Each row is a point on a tangle of strands that fork, close into loops and nearly touch. The rows are in no order.
In the rows, zero is written as 128.
Two points are linked if the straight distance between their rows is under 91.2. Some points are linked to none.
Z31: [149 149 101 117 152 147  68 183  98 123 110 114 152 116 117 153 160  83
 143  94  94 150  94]
Z44: [153 157 119 149 143 141 116  91 178 149 145 117  75 118 107  52  93 142
  82 114 137 144 127]
Z51: [177 154  84 133 149 162  82 105 187 168 126  89  72  75  98  92 118 134
  78  93 112 112 121]
Z714: [136 151 110 152 132 153 115  93 170 128 164 123 106  97 102  86  85 127
  99 127 153 170  93]
Z828: [ 86 160 177 114 131 180 118 157  73 115  92 171 157 139 165 126 159 102
 163  85 152 132 120]
Z495: [160 185 124 132 127 205 110 107 141 161 132 117 136  72 144 123 108  90
 105 122 154 177  91]
Z948: [106  97 156 137 121 121 157  45 172  97 174 155 112 140 120  80  86 185
 100 163 191 136 143]
Z73: [ 65 147 167 115  79 147 164 122  80 145 116 154 119 177 134  67 140 155
 146 147 161 112 168]
Z787: [150 198 148 128 112 155 119 110 126 189 116 142 108 121 141  93 135 125
 114 117 132 139 152]
Z133: [125 135 135 146 103 118  61 130 106 149 164 113  76 125 136 217 153 105
 187 135 126 102 151]
Z308: [132 127 135 132 116 118 141 112 128 138 110 151 153 156 133 103 133 132
 120 139 128 126 151]
Z715: [155 160 107 128 129 166  97 119 137 135 144 116 142  82 125 148 117 100
 121 130 138 158  95]
Z476: [103 109 158 127  91 126 193 146  85 114  74 136 172 173 145 104 162 146
 128 175 134  73 148]
Z837: [ 68 162 182  98 133 178 109 137  68  92 114 183 136 160 151 118 134 111
 178  92 176 143 128]
Z192: [124 127 135 117 157 165 135 176 143  78 121 128 192 115 134 151 124  93
 122 111 129 185  34]
Z765: [ 90 116 141 105 129 118 122 169  76  65 109 147 165 156 114 132 149 106
 174  96 115 124 107]
Z788: [ 95 110 140  90 122 134 170 117  90  82 117 132 202 153 161 141 148 150
 119 183 152  97 120]
Z174: [ 77 107 132 147 108  89 119 129 121 105 142 140  66 164  88 112 128 135
 172 101 126 108 165]
Z750: [143 129 119 129 142 114 100 103 148 172 150 117  62 114 109 116 114 143
 119 120 117 107 164]
Z326: [153  78  86 130 172 108  94 143 193 111 166  84  79  80  76  95  89 149
  96 113 111 125 113]
Z724: [116  90 132 121 124 122 154  73 144 111 154 143 129 142 140 121 104 180
 116 177 174 131 153]
Z160: [ 86 105 144 145 109  92  93 113 124 133 181 129  47 161 106 151 140 139
 178 120 138  94 171]
Z201: [116 136 165 111 108 142 139 128 106 108 107 151 163 148 138 102 135 129
 144 131 156 150 126]
Z630: [165 114  90 147 182 114 152 156 195 112 127  74 149 103 115 117 101 119
  67 119 117 144  60]
Z562: [104  94 132 116 126 125 152  92 122  81 138 137 161 150 145 137 130 167
 119 172 148 112 129]
Z594: [127 118  99 133 127 153 117  97 155 112 175 126 140  74 140 202 100  96
 118 159 142 152  85]
Z188: [ 89 157 168  87 130 170 111 108  64  61 147 166 153 151 135 138 136 125
 171 126 192 129 113]
Z7: [117 132 134 127 102 114  93 110 107 168 143 133  78 151 153 229 168 124
 179 137 121  85 178]
Z903: [ 91 137 145 113 142 174 130 137 126  69 152 142 181 103 136 180 106  86
 127 129 144 178  46]
Z658: [152 129 115 133 160 131 147 176 150  87 106  99 189 106 134 157 128 112
 100 114 106 168  47]
Z354: [163 142  85 133 156 132 105 128 166 135 123  94 109  97 105 108 122 120
  89 110 111 128 121]
Z980: [126 189 150 138 125 137  99 123 125 171 126 136  82 133 107  84 135 111
 126  96 118 136 157]
Z820: [130 125 126 117 144 152  98 138 113  83 128 129 164 123 120 145 129 104
 155 109 121 172  88]
Z891: [110 143 137 153 111 100 154 132 130 135 143 146  93 165 100  17 115 144
 119  87 124 124 151]
Z883: [141 130 135 127 111 114 169 141 121 176  89 140 160 153 149 102 155 132
 121 135 101 106 165]
Z386: [127 147 153 109 128 154 155 151 107  88  88 145 183 141 163 107 142 130
 127 113 143 159  89]
Z139: [132 130 125 145 119 135 100  96 144 105 158 138 108 117 107 109 108 128
 129 125 155 160 128]
Z530: [132 160 131 118 105 136 128 126  90 216 101 142 131 122 152 164 169 110
 128 129  97 117 184]
Z397: [161  90  95 136 184 116 142 149 199 109 150  74 115  93 100 100  96 149
  74 113 100 133  83]
Z768: [112  70 110 107 151 104 161 118 147  67 138 130 195 131 149 207 137 133
 114 164 118 136  92]
Z797: [126 165 139 117 114 128 118 163  95 184 104 133 118 137 142 137 150 108
 159 101  94 131 161]
Z190: [166 169 126 126 110 141  92 103 109 216 112 117 112 111 159 181 149 113
 124 135 103 116 173]
Z158: [145 110 106 144 175 105 157 166 181  97 140  96 170 106 138 155 101 106
  66 141 106 176  41]
Z884: [102 132 132 117 123 173 114  96 136  89 163 136 164  84 139 193 103  89
 122 156 161 160  59]
Z723: [ 88 133 138 104 103 122 107 112  94 122 150 139  99 161 141 198 155 130
 184 148 138  87 171]
Z741: [ 96 123 159 133  92 135 180 126  92 108  99 146 151 164 140  71 141 156
 135 169 149 102 164]
Z440: [146  97 113 130 135  66 195 168 147 133  72 108 147 134 128  67 101 156
 103 136 109  80 115]
Z775: [117 164 151 135 117 127 109 132 104 132 125 149 102 146 110  96 128 113
 155  87 124 145 149]
Z830: [131  97 125 143 142  76 141 127 147 146 136 129  92 137 101  61 106 157
 117 114 111 103 173]
Z14: [131  98  96 135 149  88 128 183 146  60 132  97 166 136  88 110 115 110
 139 100 101 150  70]
Z887: [121  77  92 148 149  95 112 160 149  49 173 110 138 138  78 115 100 124
 127 111 101 152  71]
Z994: [159 133 138 119 120 121 184 156 116 178  58 122 173 130 160 105 153 142
  89 152 104 106 135]
Z136: [180 151 103 119 162 133 157 133 163 156  86  95 137 118 129  79 141 142
  60 115 118 130  94]
Z757: [172 131 113 128 153  87 189 160 155 153  79 101 147 126 129  80 142 149
  78 108 102  99 106]
Z859: [148  73 106 101 146  78  90 137 114 147 112 113 145 116 142 212 147 135
 137 140  85  76 171]
Z519: [121 100 135  85 118 124 157 138  67 110  94 127 212 146 158 193 172 143
 148 162 117  96 142]
Z986: [ 93 153 164 132  74 150 155 112  88 181 100 147 117 163 156 100 145 150
 138 156 139 114 197]
Z443: [122  95 135 150 114  90 184 119 167 147 108 145 103 154 116  15  90 171
 103 148 135  96 167]
Z689: [108  64  95 134 148 109 122 138 152  29 184 127 154 127  99 156 103 118
 145 128 117 157  81]
Z945: [115  93 159 151  89 115 221 178  93 113  46 127 182 155 153  96 151 157
 132 189 113  78 128]
Z574: [ 86 133 141 132 109 110 106 146  97  96 132 152  86 158 100 101 135 106
 173  93 109 131 142]
Z450: [ 84 142 142 152 111 102 128 135 121 139 156 147  46 165  89  50 119 141
 128  88 124 127 171]
Z195: [183 131 108 121 166 134 140 121 179 148 131 108 138 103 130 122 114 143
  80 133 112 127 102]
Z560: [111  58 101 114 162 109 128 129 160  55 171 122 160 115 119 187 109 135
 125 155 121 131  93]
Z266: [155  80 121 143 167 113  95 113 193 139 165 102  60  72  80  83  69 159
  99 126 131 126 134]
Z583: [105 118 125 136 120 131 103 101 123  83 171 134  93 134 110 143 128 140
 155 148 148 136 127]
Z657: [103  77 146 138 135 106 132  65 173 104 180 140  68 126 112  96  80 187
 120 150 179 124 160]
Z778: [114 166 139 148 102 126 126 145 110 207 164 131  58 164 124 176 158 120
 177  94 112 115 193]
Z719: [140 128 117 148 137 100 165 119 163 148 125 126 103 148 111  40 107 148
  95 111 128 112 149]
Z239: [182 174 131 130 122 162 100  87 115 183 129 126 121  88 154 178 145  98
 111 152 130 142 146]
Z677: [117 144 137  99 128 166 110 108 100  91 135 142 161 123 141 177 132 107
 166 133 143 160 112]
Z123: [177 110 122 123 158  85 202 169 154 140  71  93 188 112 162 126 110 163
  75 154 120 108 105]
Z695: [169 144 123 127 136 155 114  66 135 167 137 122 136  70 143 188 105 120
 106 163 149 136 137]
Z312: [105 147 161 118 116 152 128 181  82 121  89 158 153 163 146 115 166 105
 165  65 127 146 137]
Z626: [ 96 160 133 124 108 129 109 150 101 162 141 127  89 152 124 162 153 107
 179  93 105 120 175]
Z285: [141  91 118 118 127  84 174 160 132 103  89 126 185 153 130 123 145 146
 120 144 111 103 121]
Z329: [175 131 113 114 144 128 128 133 119 164 100 122 180 112 167 164 151 127
  95 144 107 128 130]
Z187: [150 143 118 152 118 172 111  69 166 142 178 124  95  77 139 149  72  95
  88 161 188 170 104]
Z950: [140  98 130 155 139 112  82  95 189 149 183 110  23 103  84  86  77 158
 115 128 151 113 135]
Z957: [109  75 121 139 107  88 207 170 112  79  74 121 185 149 147 108 139 157
 131 164 122  86 112]
Z782: [ 82 134 141 160 101 107 114 131 127 129 171 140  30 180  76  95 121 130
 180  94 136 134 160]
Z569: [149 116  83 137 139 129  51 153 125 149 139  97 122  89 127 190 137 105
 151 129  94 121 124]
Z412: [127  95 117 153 111  80 196 151 145 143  83 132 131 143 123  37 112 153
 118 146 115  81 140]
Z905: [146 102 103 124 147  81 100 144 128 136 113 132 133 121 136 175 139 138
 131 126  84 115 167]
Z785: [101 177 156 130  83 141 136 112  96 214 114 151 105 146 169 145 153 133
 150 136 122 107 197]
Z253: [132 149 124 125 145 156  90 184 104  96  96 127 163 137 115 122 138  86
 148  75 111 155  78]
Z217: [ 92  98 125  96 123 101  96 161  77  83 124 138 138 154 108 171 159 110
 188 107  98 120 129]
Z408: [151 145 136 100 125 134 152 141 111 132  94 138 196 133 164 147 157 131
 128 136 124 144 107]
Z318: [157 148  87 118 149 134  65 172 118 150 110  85 135  85 124 164 149 102
 121 101  73 122 106]
Z251: [145 119 159 148  97 120 211 172 100 169  41 126 178 141 164  96 152 139
 110 174  97  80 143]
Z738: [132 173 137 125 147 155 114 178 113 145 107 135 121 144 105  62 150  95
 133  54 104 146 109]
Z394: [181 135 101 105 155 133 115 127 131 185  85 107 148 101 145 163 144 121
  97 112  84 105 147]
Z941: [127  85 108  94 142 129 145 124  97  93 125 135 192 135 153 209 152 139
 127 160 117 121 119]
Z292: [ 74 123 155  97 114 128 135 179  69 105  87 154 156 177 134 109 165 111
 184  91 129 118 137]
Z716: [134 164 119 146 107 159  81 109 129 140 151 135 106 121 112 131 123 106
 142 131 151 157 116]
Z415: [ 93 120 122 110 117 106 102 129  74  96 135 128 127 156 125 199 162 132
 174 129 118 100 147]
Z498: [146 103 113 133 140 148 115  72 159 131 155 120 144  73 156 208 102 118
 102 169 135 146 122]
Z925: [149 131 113 132 107 133  62 123 109 135 135 116 111 102 140 218 141  97
 171 152 123 121 128]
Z527: [116 169 151 150 102 171 134  60 148 108 180 154  94 122 118 100  88 135
 132 137 200 176 109]
Z347: [141 148 142 166  98 169 108  63 169 134 187 132  71 104 116 115  70 117
 121 150 200 153 119]
Z68: [107 161 141 135  96 147 145 143 101 225 134 135  77 157 151 142 155 136
 155 112 108 124 207]
Z786: [148 119 106 141 105 165  93  98 150 149 189 105 109  64 136 190  90  89
 116 163 165 173 101]
Z243: [126  96 137 158 140  95 102  80 185 122 174 134  50 133  88  62  80 168
 112 128 152 129 148]
Z144: [156 165 115 142 146 140 102  95 164 184 143 111  55  93 106  88 116 136
  95 106 131 119 146]
Z436: [ 80 132 152  93 120 151 119 112  65  77 146 148 154 141 136 175 143 129
 163 135 154 125 121]
Z317: [155 184 154 133 123 177 148  86 127 168 129 150 145 111 155 105 133 123
  93 132 146 163 124]
Z880: [126 113 135  91 116 123 155 164  86 102  81 126 206 151 156 162 169 126
 146 133 120 128 123]
Z840: [177 189 123 142 135 175 134  78 158 172 127 127 134  82 139 128 108 115
  84 148 158 161 103]
Z269: [ 97  96 122 129 118  92  97  94 121  86 173 125  79 151 108 168 137 143
 170 135 157  96 147]
Z396: [134 109 112 125 149 100 141 140 133 117 116 139 159 136 123 113 138 130
 123 122 106 122 131]
Z290: [128 155 136 135 140 106 163 207 114 100  80 136 148 151 113  69 152 102
 150  60 115 145  90]
Z178: [169 109 109 112 153 107  92 144 137 169 107 103 110 104 123 150 148 122
 112 121  88  92 159]
Z551: [119 114 128 133 137 133 168  90 184  82 162 140 127 132 115  88  85 146
  96 148 156 167  97]
Z603: [125 113 128 142 128  82 122 119 140 156 151 130  64 148 118 114 124 153
 137 127 115  97 188]

How many points has the smallest loop of links through each point below? Write 0 if it is on no loop.
Z443 | 13
Z495 | 14
Z68 | 6
Z820 | 19
Z994 | 8

A fork is a point with three links, a tip a point with one. Leave the first point through the second and follow the links. Name the first fork or tip that comes.
Z658; Z158 | Z788
Z266; Z326 | Z594
Z716; Z715 | Z174
Z14; Z887 | Z408
Z144; Z51 | Z719
Z408; Z880 | Z14

Name the points in between on the shortest way along the links from the first point to the second, in order.
Z51; Z787 | Z144 > Z44 > Z714 > Z139 > Z716 > Z715 > Z495 > Z840 > Z317
Z527; Z158 | Z347 > Z187 > Z786 > Z594 > Z884 > Z903 > Z192 > Z658
Z160; Z440 | Z174 > Z782 > Z450 > Z891 > Z719 > Z443 > Z412
Z884; Z626 | Z594 > Z498 > Z695 > Z239 > Z190 > Z530 > Z797
Z820; Z217 | Z677 > Z436 > Z188 > Z837 > Z828 > Z312 > Z292 > Z765
